A landscape with many valleys, sampled at points; each row gives a point and its height.
From any point a ball rolls to the lowest of the 2 points nearest to it. It stops when none of these is lower. Distance is the straight distance between rows; heights are no part of it.
romok height 405: 12, 18, 7, 12, -5, -12, 1, -9, -6, -3, -3, -4, 2, -14, 13, 10, -9, 0, 0, -14, -6, 5, -20, 3, -9, 6, -14, -2, -6, 21, -22, 21, -17, -3, -21, 9, 22, 0
vonum height 256: 9, -13, 2, -6, 7, 3, -15, -8, 22, 10, 7, -9, -7, -26, -5, -8, 9, 7, 2, 2, -15, 1, 0, 5, 23, -7, 12, -6, -9, -14, 12, -5, -2, 4, 14, 14, -8, 9
Kufop height 413: 3, -12, -27, -5, -1, -13, -8, -7, 3, -19, -3, 9, 13, -19, 8, -18, 18, -17, 17, 0, -1, 1, -6, 3, -14, -5, 12, 13, -3, 11, -6, -28, 6, -13, 12, 18, -13, -11
namug height 532: 0, 0, 25, -14, 14, 7, 4, -11, 23, 2, 12, 0, -7, 7, -10, -5, -24, 25, -2, -9, 2, 3, 12, 0, 24, 6, 10, -17, 14, -26, 6, 6, -17, -6, 16, 1, 6, 2
Beso height 227: 12, 12, 18, 0, -4, 23, -2, 4, 0, -11, 9, 4, -5, -8, -26, -14, -6, 5, 14, -7, 15, -13, -1, -1, 9, -8, -1, 5, 17, 0, 3, 16, -21, -11, -5, 9, 31, -5
bamal height 555: -9, 3, 21, -9, 13, 4, 14, -7, 5, 8, 8, -7, -11, 8, -9, 3, -25, 21, -7, -4, -10, -1, 12, -4, 14, 1, 7, -12, 12, -13, -7, 0, -6, -7, 5, -4, 22, -14
zam height 314: 7, -22, -15, 3, -5, 10, 5, -5, 7, -2, 16, -7, 7, 6, -3, -9, 20, -10, -3, 6, 7, 2, 5, 9, 3, -1, -3, 14, 0, -9, 0, -9, -7, 8, 6, -8, -22, -15
Podaf height 121: 9, 25, -15, 21, -15, -8, 7, -9, 6, 3, 8, -2, 9, -2, 19, 11, -15, -5, -12, 9, -6, 22, -23, 6, -17, -7, -25, -14, -30, 8, 12, 16, -17, 3, 6, 2, -8, 13
demob height 118: 11, 14, 6, 14, -1, -6, -10, -7, 13, 4, 5, -3, 4, -2, 0, 5, 1, 6, -10, 3, 1, -3, 1, 11, 14, -3, -9, 0, -2, -16, 17, 23, -9, 8, 9, -12, 2, 28
tunil height 501: -1, 31, 1, 6, -10, 2, 11, 3, 0, 5, 11, -1, 13, 10, 24, 11, -17, -1, -3, 9, 8, 1, 20, 0, -23, 13, -17, -2, 8, -10, 2, 21, -7, 5, -10, -23, -3, 1
bemo height 446: -6, -5, 7, 11, 12, -3, 15, 10, 4, -3, -5, 11, 12, 7, 14, -19, -17, -16, 11, 0, 28, 4, -7, 1, -17, -2, 0, 2, 15, 0, -26, -17, -1, -8, -4, -10, -10, -17
sebik height 320: -5, 1, -11, 8, 13, -13, 10, 14, -18, -18, 0, 7, 8, -4, 8, -2, 6, -19, 20, -1, 12, -6, -13, 5, -11, -4, 1, 16, -2, 11, -9, -3, 2, -14, -13, 14, -9, -10
Kon height 249: -11, -21, -15, 1, 1, 2, 1, 7, -9, 9, -28, 0, 20, 7, 2, 3, 7, -15, 2, -11, 17, 3, -13, 16, -2, -5, -2, 9, 10, -1, -10, -23, -1, -3, -4, -7, -30, 3
fika height 120: 3, 5, 14, 9, 5, -5, 6, 3, 4, 12, 17, -15, -8, -4, 15, 7, -16, -4, -5, 8, -8, -6, 6, 10, 4, 0, -6, -3, 2, -10, -3, 11, -5, 2, -1, -1, 4, 1
Bibid height 115: -2, -6, -10, 7, -11, -8, -13, -18, 12, 10, 15, -14, 7, -4, 30, 22, -16, -16, -11, 6, -15, 22, -12, 9, -2, -9, -8, -10, -16, 3, 5, -5, 8, 11, 12, 1, -16, 10
seb height 239: -6, 31, -12, 8, -7, 7, 5, -15, 11, 7, 0, -2, 0, 11, -9, 4, 2, 10, -8, 8, -27, -16, 7, -15, 1, 1, 2, -6, -28, -1, 2, 7, 27, 10, 6, -21, 51, -6
puzip height 157: -7, 3, 13, -3, 4, 23, 2, 17, -9, -10, 5, 8, -13, 13, -26, -16, 6, 8, 2, 17, -1, -13, 13, -23, 22, 5, 15, 3, -6, -3, 4, 10, 14, 10, -3, -3, 2, -7
Bapa height 151: -13, -7, 1, -2, -8, -16, -17, -3, 5, 18, -4, -8, -6, -3, 21, 23, -13, -8, 0, 2, -3, 4, -2, 5, 19, -1, 3, -4, -4, -18, 7, -10, 11, 5, 4, 0, -19, 24
minu height 150: -3, 4, 13, 5, 8, -4, -6, -16, 10, 11, -12, -3, -3, 5, -10, 9, -11, 10, -10, -11, -4, 5, 1, 4, 23, 4, -1, -10, 9, -17, 7, 11, -6, 9, 19, -12, 1, 34
pegu height 182: 6, 15, -22, 21, -18, -9, 0, -26, -2, -13, 2, 9, 12, -5, 5, 14, -2, -7, -9, 2, -4, 27, -25, 7, -13, -6, -19, -18, -24, 21, 3, 17, -21, 7, 8, 4, -1, 24
buner height 303: -15, -2, 6, 2, 12, -8, -4, -7, -5, 9, -3, -1, -15, -4, -9, 3, 3, 17, -18, -1, -15, 5, 0, -4, 23, 6, 13, -7, 0, 13, 1, 0, 11, 11, 8, 3, 6, 6
Tebo height 611: -2, -36, -26, -12, 8, 19, 13, 1, 6, 2, -13, 1, 4, -4, -18, -17, 24, 20, 4, -18, -8, 1, -7, 15, -17, 11, 12, 9, 15, 9, -2, -21, -11, 6, 5, 9, -14, -12
tabaf height 282: 7, 26, 7, 2, -11, 10, 9, -8, 4, -2, 4, 3, 5, 4, -6, -9, 8, 7, -8, 6, -11, -6, 13, -15, -3, -2, -5, 2, -14, 8, -7, 3, 12, 4, -1, -13, 46, -18
Savo height 240: -6, 2, -6, 2, -12, 13, 13, -9, -16, -6, 19, -9, -18, 12, 6, 8, 4, -7, 0, 11, -11, -4, 24, 2, 8, 7, 11, 15, -5, -20, 8, 14, 3, 15, 2, -9, -3, -18
nim height 83: 12, 2, 14, 8, 4, -8, -8, 3, 18, 12, 13, -8, -2, -5, 10, 3, -7, 0, 0, 8, 5, 4, -1, 9, 14, -14, -6, -2, 0, -17, 9, 11, -9, 1, 3, 1, -7, 12
Fizen height 154: -5, 20, 5, 2, 6, 3, 5, 3, -4, 12, 10, -16, -5, 3, -3, 11, -11, -1, -4, 10, -17, -19, 10, 5, -8, -2, -12, 1, 0, 0, 0, 24, 1, -1, 0, -2, 30, 6
vope height 412: 2, -13, 0, 7, 5, 3, 7, -9, 1, -10, -1, 10, 16, 5, 6, -22, 4, -4, 3, -1, 25, 3, -3, -1, -17, 1, 1, 8, 14, 9, -20, -11, -2, 3, 2, -12, -8, -19
Fabav height 214: 2, -12, -2, -4, -6, 3, -11, -15, 15, 4, 20, -10, -12, -8, 12, 9, 4, -2, 10, 3, -15, 6, 9, 3, 28, -5, 18, 4, -13, -24, 18, 2, 5, 14, 20, 8, -11, 4
poba height 195: -20, -4, 1, -11, 1, 7, 18, 7, -12, 15, -3, -12, -7, 16, 0, 17, -22, -11, -3, 3, 5, -15, 19, 5, -21, 6, -14, 11, 13, -3, -6, 5, 11, -2, -3, -17, 11, -12
beg height 237: -1, 4, -15, 12, -6, -17, -14, -20, -9, -4, -1, 6, 3, -7, 6, 12, 4, 0, -12, 9, -10, 16, -17, 1, -2, -1, -6, -13, -14, 25, -11, 9, -4, 11, 9, 2, 1, 24
Govu height 711: -9, -7, 9, -16, 11, -6, 8, 1, 0, -15, -10, 18, -4, 9, -10, -14, 8, 22, -16, -13, -3, 8, -6, -13, -10, 10, 19, -22, 10, 26, 0, -19, 11, 1, -2, 5, 13, -26
Lile height 522: -9, 19, 7, 6, -5, 6, 13, -10, -6, 8, 3, -6, 11, 12, 21, 10, -22, -5, -8, 5, 1, 7, 12, 2, -21, 11, -14, -4, 11, -1, -17, 5, 3, 9, -9, -25, 7, -5
zilog height 158: 14, 3, -7, -5, -5, -17, -25, 23, 2, 0, -13, 11, 13, -13, 6, 3, 5, -15, 21, -4, -1, -12, -14, 0, 2, -23, -8, 5, -1, -14, 10, -11, 0, -24, -8, 14, -22, 21
fis height 205: -15, -23, -5, -7, -7, 8, 13, 7, -13, 14, -5, -6, -23, 14, 9, 15, -11, 3, 19, -14, 1, -2, 10, 4, 18, -1, 22, 7, 11, -27, 6, -1, -4, 0, 1, 0, -22, -11
raseg height 590: 11, -30, -11, -10, 5, 11, 4, -12, 8, -2, -17, -4, 8, -4, -8, -15, 27, 1, 2, -14, 2, 8, -11, 11, -27, 8, -2, 14, 12, 6, 0, -17, -15, 12, 7, 6, -12, 4
guka height 252: -20, -2, 6, -5, 15, -1, -3, 18, 0, -1, 6, 6, -16, -5, -11, -6, -2, 11, 9, 11, -13, -7, 2, -19, 35, 4, 29, -5, -15, 3, 8, -11, 26, 5, 0, 19, -7, -6
dere height 129: 7, -2, 6, -5, 2, -14, -18, 15, 15, 15, -14, 4, 1, -16, 4, 1, -6, -3, 14, -2, 3, -5, -7, 1, 18, -18, 0, -5, 0, -12, 6, -15, -1, -17, 5, 8, -13, 26
Pigif height 507: 3, -4, 28, -1, 4, -1, 8, 6, 21, 9, -2, 5, -5, 7, 0, -5, -22, 15, 5, -10, 20, 12, 6, -1, 11, -3, 4, -15, 18, -30, 0, -6, -12, -10, 6, -12, -5, 2
nimaz height 642: 0, -10, 10, 1, 9, 1, 19, -13, 10, 2, 14, -2, -4, 3, 8, -15, -13, 12, -9, 1, -5, 11, 4, -6, -5, 10, 10, -7, 5, 7, -16, -15, 5, 7, 0, -6, 8, -38
pase height 302: -12, -27, -8, -1, 4, 28, 11, 16, 0, 2, 10, -6, -11, 3, -20, -10, 1, 5, 12, 6, -11, -8, 3, -3, 22, 3, 16, 7, 1, -20, 2, -4, 1, 0, -3, 7, -20, -18
zuku height 318: 10, 25, -4, 8, -6, -3, -8, 2, -17, -11, 8, 8, 1, -3, -10, 0, 21, 7, -2, 9, 9, -12, 3, 0, 9, 0, -6, 10, -2, 4, 11, 29, -20, -3, -6, -1, 5, 19
gabim height 527: 23, -17, -9, -9, -12, -3, -31, -3, 10, -7, -24, 18, 20, -14, 0, 2, 14, -3, 14, -19, 2, 6, -16, 3, -18, -11, -8, 11, 1, -5, 7, -22, 1, -5, -2, 13, -20, 19
zubo height 183: 5, 12, -8, -5, -7, -23, -24, 8, -1, -2, -7, 10, 15, -13, 25, 6, -8, -20, 11, 2, -2, -2, -19, 7, -15, -20, -16, 1, -8, -2, 9, -13, -3, -24, -2, 17, -13, 17
ged height 179: -11, 27, -5, -1, 0, 16, -3, 0, -4, 8, 10, -13, -2, 4, -18, 6, -5, 3, -1, 18, -17, -30, 17, -1, 1, 1, -2, 11, -10, -18, 14, 28, 5, 3, 8, -3, 35, 11
saluk height 324: 5, 13, 16, 10, 6, 9, 8, 25, -12, -26, 5, 14, -7, 11, -14, -19, 8, -3, 20, 0, 5, -4, -11, -21, -6, -3, 3, -2, -8, 16, -1, 0, 21, -3, -25, 4, 22, -25
fere height 371: 11, 0, -2, 3, -2, 1, 9, -12, 0, -12, 9, 5, 3, 1, -4, -19, 16, -1, -12, 1, 15, 8, 6, -7, -10, 4, -2, 6, -2, 17, -17, -5, 3, 9, 3, -12, 11, -23
mato height 212: -11, 8, 18, -11, 4, 19, 6, 18, -2, -10, 1, 17, -6, 24, -19, -21, 4, 17, 0, 9, -7, -4, 7, -29, 14, 5, 9, -12, -8, 4, 10, -4, 17, 6, -7, -1, 30, -16
farok height 155: 12, -6, 6, -11, -7, -7, -31, 5, 19, 13, -24, 2, 7, -8, 8, 10, -16, -14, -8, -5, -3, 0, -10, 2, 1, -18, -6, -5, -4, -19, 1, -23, 13, -10, 7, 3, -19, 24
lafog height 370: 1, 1, 5, 12, 3, -10, -5, -24, -12, -11, -14, -6, 1, -10, 1, 13, -14, -7, 0, -23, 2, 11, -19, 5, -7, 3, -16, -2, 4, 17, -20, 8, -11, -7, -17, 14, 28, 5
mitak height 280: -4, -17, -18, 2, -13, 13, 9, -11, -7, -4, 13, -14, 1, 17, 5, 7, 8, -7, -7, 3, -4, -1, 12, 11, 6, -2, -5, 20, 5, -18, 8, 8, -1, 14, 1, -12, -19, -15
nek height 199: -9, 4, -1, 0, 7, -11, -5, 24, -8, 3, 14, -4, -17, -10, 6, 3, 1, -3, 5, 20, -16, -10, 6, -8, 20, 9, 16, 0, -22, 8, 5, 0, 22, 0, -6, 17, -7, -4
tedak height 375: 4, -20, -13, -2, -8, -8, -13, 2, 21, 2, 2, 4, 10, -11, 6, -19, 9, -10, 15, 6, -6, -5, 1, 6, 0, -9, 7, 3, 6, -6, 2, -28, 10, -8, 15, 3, -23, -8
dema height 197: -8, 6, -4, -3, -5, 17, 8, 11, -15, -11, 15, -5, -14, 17, -17, -3, 11, -3, -7, 19, -5, -17, 25, -9, 16, 12, 6, 14, -11, -13, 9, 15, 8, 9, 0, -7, -4, -6
Sosam height 241: 3, 5, 12, 3, 4, -1, 7, 25, -5, 10, 1, -3, 0, 7, -1, 10, -11, -5, 10, 4, 21, -13, 18, 5, -10, 7, -15, -2, 16, -4, 1, 21, -9, -12, -7, -10, -14, 13
Vusem height 264: -11, 6, 14, 3, 4, -5, 5, 9, -14, 10, -12, 1, 2, 11, -2, 3, -9, 1, -3, 3, 17, -4, 11, -3, -3, 2, -5, -1, 18, 0, -12, 1, 0, -5, -7, -18, 3, 14
luf height 454: 5, -17, -14, -10, -5, -6, -5, -4, 13, -13, -7, 8, 0, -23, -3, -25, 28, 5, 14, 2, 6, 3, 4, -9, -16, 5, 23, 2, 5, 15, -1, -22, 8, 0, 11, 12, -14, -4
rolo height 262: -2, 11, 18, -9, 2, 22, 3, 20, -15, -19, 1, 18, -7, 9, -18, -24, 13, 2, 4, -2, -7, -5, -8, -28, 9, -5, 2, -13, -14, 13, 11, -2, 16, 4, -13, 6, 39, -15
zup height 511: 35, -15, -13, -12, -14, 2, -23, -3, 18, -7, -10, 15, 14, -14, -3, -5, 36, 0, 11, -3, 4, 7, -7, 0, -19, -6, -7, 14, -9, -4, 11, -16, -6, 2, 6, 4, -20, 17
setaz height 294: 0, -11, 3, -4, 13, 12, 2, 1, 3, 1, 13, -10, -11, -16, -16, -11, 9, 3, -3, 10, -11, -8, 6, -2, 25, -1, 14, 0, -6, -7, 3, 1, -2, 7, 7, 14, -5, -7
Rinu height 444: 13, 30, 12, 8, -6, -4, 3, 11, -9, -4, 6, 6, 2, -5, 7, 6, -4, 3, 3, -2, 4, -9, 0, -8, -9, 8, -8, 2, 5, 18, -9, 25, -9, -8, -22, -1, 22, 0
Zirez height 215: -12, -22, -9, -5, -5, 9, 11, -2, -7, 14, -33, -18, 4, 13, -8, 12, -9, -3, -10, -14, 17, 8, -2, 13, 8, 1, 1, -7, 15, -7, -2, -24, -5, -3, 8, -14, -21, 5
dap height 350: -1, 27, -13, 6, -5, -8, -3, -4, -33, -15, -1, 5, -3, 3, -9, 10, 12, 3, -11, 7, -6, -7, -2, -1, -9, 0, -17, 10, -12, 17, 8, 29, -14, -1, -9, 3, 20, 10
bal height 222: 2, 19, 1, -1, -4, -27, -11, 19, -2, 5, -4, 14, 6, -14, 25, 16, -9, -8, 12, 3, 14, 3, -8, 1, -12, -3, -6, -6, -10, 5, 0, 5, -8, -20, -18, 10, -10, 25
fesib height 348: 3, -32, -10, -3, -5, 9, -3, 3, 21, 5, 3, -2, 6, -2, 2, -7, 10, 2, 11, 0, -2, 2, 5, 7, 5, -5, 6, 8, 3, -19, 3, -20, 4, 2, 4, -1, -30, -11
Nef height 257: -20, -33, -15, -4, -2, 19, 10, 16, 3, 9, -1, -4, -14, 8, -10, 5, -8, 13, 21, -8, -11, 1, 7, 1, 27, 0, 27, 3, 5, -25, 8, -10, 2, -4, -1, 5, -30, -23
Zudov height 219: -1, 0, 16, -5, 8, 3, 17, 29, -4, 10, 3, -5, -9, 8, -6, 6, -24, -8, 10, 0, 13, -18, 22, 3, -20, 13, -11, 0, 12, 2, -10, 11, 5, -15, -6, -8, 1, -8
dil height 181: -6, -15, 7, -9, 9, 2, 5, -7, 3, 14, -19, -8, 0, 4, -19, 5, -7, 16, -9, -11, 6, 6, 2, 6, 21, 1, 6, -11, 17, -12, 2, -9, -8, -6, 12, -8, -12, 14
fuzor height 559: 9, -10, -12, 5, -4, 9, -8, -19, -7, -2, -13, 0, 24, 4, -6, 8, 15, -11, -16, -10, 8, 9, -14, 10, -16, -5, -17, 1, 7, 3, 3, 7, -13, 10, 9, -7, -14, 24
pavof height 272: -1, 3, -2, 11, 3, -10, -9, -17, -8, 4, -6, 1, -4, -6, -2, 1, 8, 8, -13, 3, -8, 5, -4, 0, 9, 3, 0, -8, 4, 16, -7, 10, 1, 11, 7, -4, 11, 15
Mafu height 283: -5, -1, -12, 2, 6, -13, -1, 7, -7, 1, -6, 4, 20, 1, 17, 1, 7, -21, 5, 3, 19, 0, -13, 12, -15, -10, -9, 12, 2, 2, -7, -11, -6, -9, -8, 5, -22, 0
Gov height 582: -6, 5, 20, -19, 14, 11, 19, 9, 12, 5, 10, -1, -8, 12, -5, -6, -26, 15, -11, -2, -23, -3, 1, -15, 8, 0, 5, -19, -3, 1, -10, -4, 3, -5, -8, 8, 28, -37
Ranuv height 767: -6, -15, -11, -16, -2, 8, 8, -19, 4, 1, -21, -11, -1, 4, -15, -7, 18, 23, -12, -13, -1, 9, -3, 2, -22, 11, 10, -7, 22, 15, 6, -6, -8, 13, 16, -1, -7, 21
miref height 164: 0, -9, -18, 3, -10, -7, -10, -24, 7, 2, 24, -19, -8, -9, 23, 21, -1, -11, -4, 6, -11, 13, 2, 8, 10, -6, 9, -5, -12, -9, 7, 2, 9, 14, 22, 2, -9, 1
buvu height 114: -17, 12, 4, 1, -2, -20, -8, 0, -1, 15, 5, 0, -9, 0, 31, 25, -13, 0, 6, 7, -1, 3, 12, -1, 14, 11, 3, -2, -7, -6, 4, 5, 11, 5, -2, -4, -14, 24
Pebi height 542: 15, -9, -4, 4, -3, -3, -22, -9, -1, -7, -22, 10, 21, -6, -1, 10, 14, -11, 0, -15, 17, 10, -16, 8, -12, -12, -15, 10, 3, -7, 7, -2, -13, -4, -7, 8, -19, 18
nokir height 161: -19, -12, 1, -8, -2, 2, 20, 5, -15, 14, -1, -21, -22, 14, 10, 22, -20, -8, 7, -9, 6, -2, 16, 11, -2, 7, 6, 5, 13, -18, 1, 4, 5, 1, 2, -7, -10, -13
ninib height 117: 21, 4, 14, 9, 7, 2, -3, 23, 22, 5, 19, -5, 0, -8, -1, -7, -9, -10, 12, -1, 13, -12, -11, 13, 2, -18, -5, 4, 5, -13, 9, 12, -14, -10, -5, 11, -6, 2
Teka height 265: 0, 15, 9, 6, -14, -22, -24, 2, -1, 3, -16, 16, 11, -15, 28, 14, -15, -3, 10, -6, 9, 12, -15, -2, -3, -8, -5, -15, -12, 11, -15, -8, -5, -10, -14, 3, 1, 31
zini height 610: -6, -1, 6, -8, 4, 13, 18, -11, 11, 1, 17, -10, -8, 9, -3, -9, -14, 11, -16, 1, -23, 2, 8, -8, 0, 1, 7, -8, -2, 3, -7, -6, 6, 11, 1, 0, 30, -42
Sitop height 573: 10, -15, -17, -2, 0, 17, -2, -19, -7, -5, -11, -4, 16, 6, -14, -6, 23, -5, -7, -11, 1, -2, -5, 12, -14, -3, -14, 15, 12, 6, -1, -2, -19, 10, 9, -11, -2, -1
zesev height 359: 6, 5, -10, 4, 13, -2, 11, 11, -23, -24, 11, 6, -2, 6, -4, -7, 18, -19, 12, 6, 9, -10, -10, 1, -15, 1, -3, 22, -15, 16, 2, 4, 6, -9, -20, 17, -2, -23
Sifan height 156: -10, 10, 0, 1, 2, -17, 1, 14, -9, 10, 13, -6, -13, -4, 17, 23, -4, 0, -1, 17, -16, -3, 13, -1, 5, 20, 2, 3, -16, 6, 8, 19, 11, 6, -8, 4, -10, 10
togud height 288: -6, 9, 14, 1, 8, -4, 7, 2, -27, 1, -17, 2, 1, 2, -4, 3, -3, 2, -6, -6, 10, -2, -5, -5, -5, -2, -7, 3, 13, 15, -16, 0, -2, -8, -10, -3, 20, 3
Pido height 171: 27, -3, 15, 7, 5, 18, -1, 5, 18, -11, 12, 0, 3, -12, -17, -20, 7, -4, 9, -12, 19, -8, -8, 10, 0, -14, -5, 10, 8, -7, 9, 8, -23, -10, 1, 4, 8, -10
Mit height 377: 6, 11, -1, 1, 4, 0, 11, 21, -18, -17, 13, 6, -7, 12, -1, -12, 17, -12, -1, 9, -1, -10, -3, -13, -9, 4, -2, 8, -24, 20, -1, 5, 11, 1, -20, 3, 11, -21
nuf height 477: -5, -5, 18, 5, 8, -4, 16, 13, 12, 8, -6, -3, 6, 0, 2, -13, -27, -3, 9, -8, 22, 4, -4, 4, -3, -6, 1, -13, 16, -10, -16, -14, -6, -11, -1, -10, -8, -9
kidi height 278: 14, 15, 10, 8, 3, 11, -7, 1, 0, -6, 12, 6, -3, -8, -15, -18, 10, 10, -1, 5, 8, -7, 6, -3, 18, -1, 3, 2, 5, 0, 1, 16, -12, 3, 3, -6, 11, 6
duso height 328: -7, -6, 3, 8, 8, -12, -2, -8, -23, -19, -17, 0, 4, -10, -9, 6, -3, -9, 8, -19, 16, 5, -10, 5, -1, 4, -7, 9, 13, 2, -11, -4, -3, -17, -22, 15, 16, 1
Dukez height 487: 18, -12, -7, -9, -13, -4, -11, -4, 23, -7, 1, 11, 0, -16, 1, -20, 32, 6, 10, 8, 9, 3, 11, -8, -7, 3, 10, 4, -6, 3, 4, -17, -1, 3, 11, -7, -19, 14
neso height 376: 0, 24, -6, 5, -1, -13, 5, 2, -21, -2, 2, -2, -4, 6, 6, 10, 9, 1, -15, 7, -21, -1, -4, -3, -12, 6, -18, 3, -18, 28, -3, 21, 1, 5, -13, 0, 18, -3
piv height 739: -3, -16, 0, -3, 5, -6, -3, -18, -15, -18, -17, 12, -1, -4, -13, -9, 17, 9, -11, -13, 8, 12, -5, -7, -16, 9, 12, -2, 16, 22, -6, -9, 8, 2, -4, 6, 13, -13
fodu height 677: -12, -15, 0, -5, 7, -3, 12, 5, 6, -5, 4, 6, -9, 12, -1, -15, 0, 14, -12, 4, -5, 8, 1, -10, 3, 10, 25, -12, 5, 10, -5, -19, 23, 4, 0, -1, -1, -40
Gab height 172: -3, -10, -3, -14, -18, -8, -34, -5, 17, 10, -10, -5, 0, -4, 22, 12, -21, -15, -7, -3, -15, 1, -5, 1, 5, -10, -9, -12, -7, -14, 6, -28, 19, 0, 17, 3, -18, 19
luto height 301: -26, -5, 2, -16, 21, -10, -1, 11, -3, 8, -9, 0, -15, -1, -14, 5, -5, 20, -12, -3, -14, -2, 2, -6, 40, 5, 29, -12, -7, 6, 8, -11, 14, -3, 1, 19, -4, -1
Viket height 475: 14, 31, 6, -2, -8, 2, 11, 18, 0, 1, 14, 10, 14, 6, 13, 5, -10, 3, 4, 8, 17, -7, 12, 2, -26, 15, -20, 3, 8, 13, 3, 27, -14, -11, -15, -13, 4, -5
legil height 204: -6, 22, -20, 7, -5, 15, -2, -21, -1, 4, 5, -10, 4, 4, -22, 1, 3, 2, -8, 14, -17, -21, 11, -5, 0, -4, -7, 8, -11, -10, 3, 12, 9, 4, 14, -15, 38, 2
toko height 325: 16, 17, 5, 0, -8, 1, 4, -12, -1, -16, -1, 11, -4, 3, -8, -16, 22, 7, -15, -5, 1, 8, 7, -15, -9, 8, 0, -3, -11, 22, -16, 2, 8, 5, -3, -13, 36, -16
sigis height 757: -7, -16, 2, -4, 0, -1, -4, -22, -10, -2, -26, 1, 4, 2, -11, -1, 17, 10, -11, -11, 8, 13, -3, 1, -16, 5, 7, -6, 24, 19, -8, -9, -3, 8, 12, 1, -5, 13
ral height 68: -3, 12, -15, 16, -4, -11, 5, -7, 4, 9, 12, -16, 4, 2, 24, 25, -16, -14, -13, 11, -13, 18, -15, 8, -9, -1, -17, -16, -14, 4, 7, 13, -3, 11, 4, 2, -10, 17

For each start below, name the point where the ball stops.
togud | nokir
zini | nim
setaz | ral
neso | nim
vope | nim
buner | ral
tunil | nokir
Pebi | puzip
sebik | nim
tedak | puzip

Call two points neighbours if one is among the 2 nearest of the other. Go from one point of each pair to the other, from neighbour to neighbour, staying as low as possible. Name the highest point that can't be avoided.
buvu and puzip | Rinu
dere and buvu | Gab
buvu and nokir | buner
puzip and nim | Mit
ral and nokir | pase
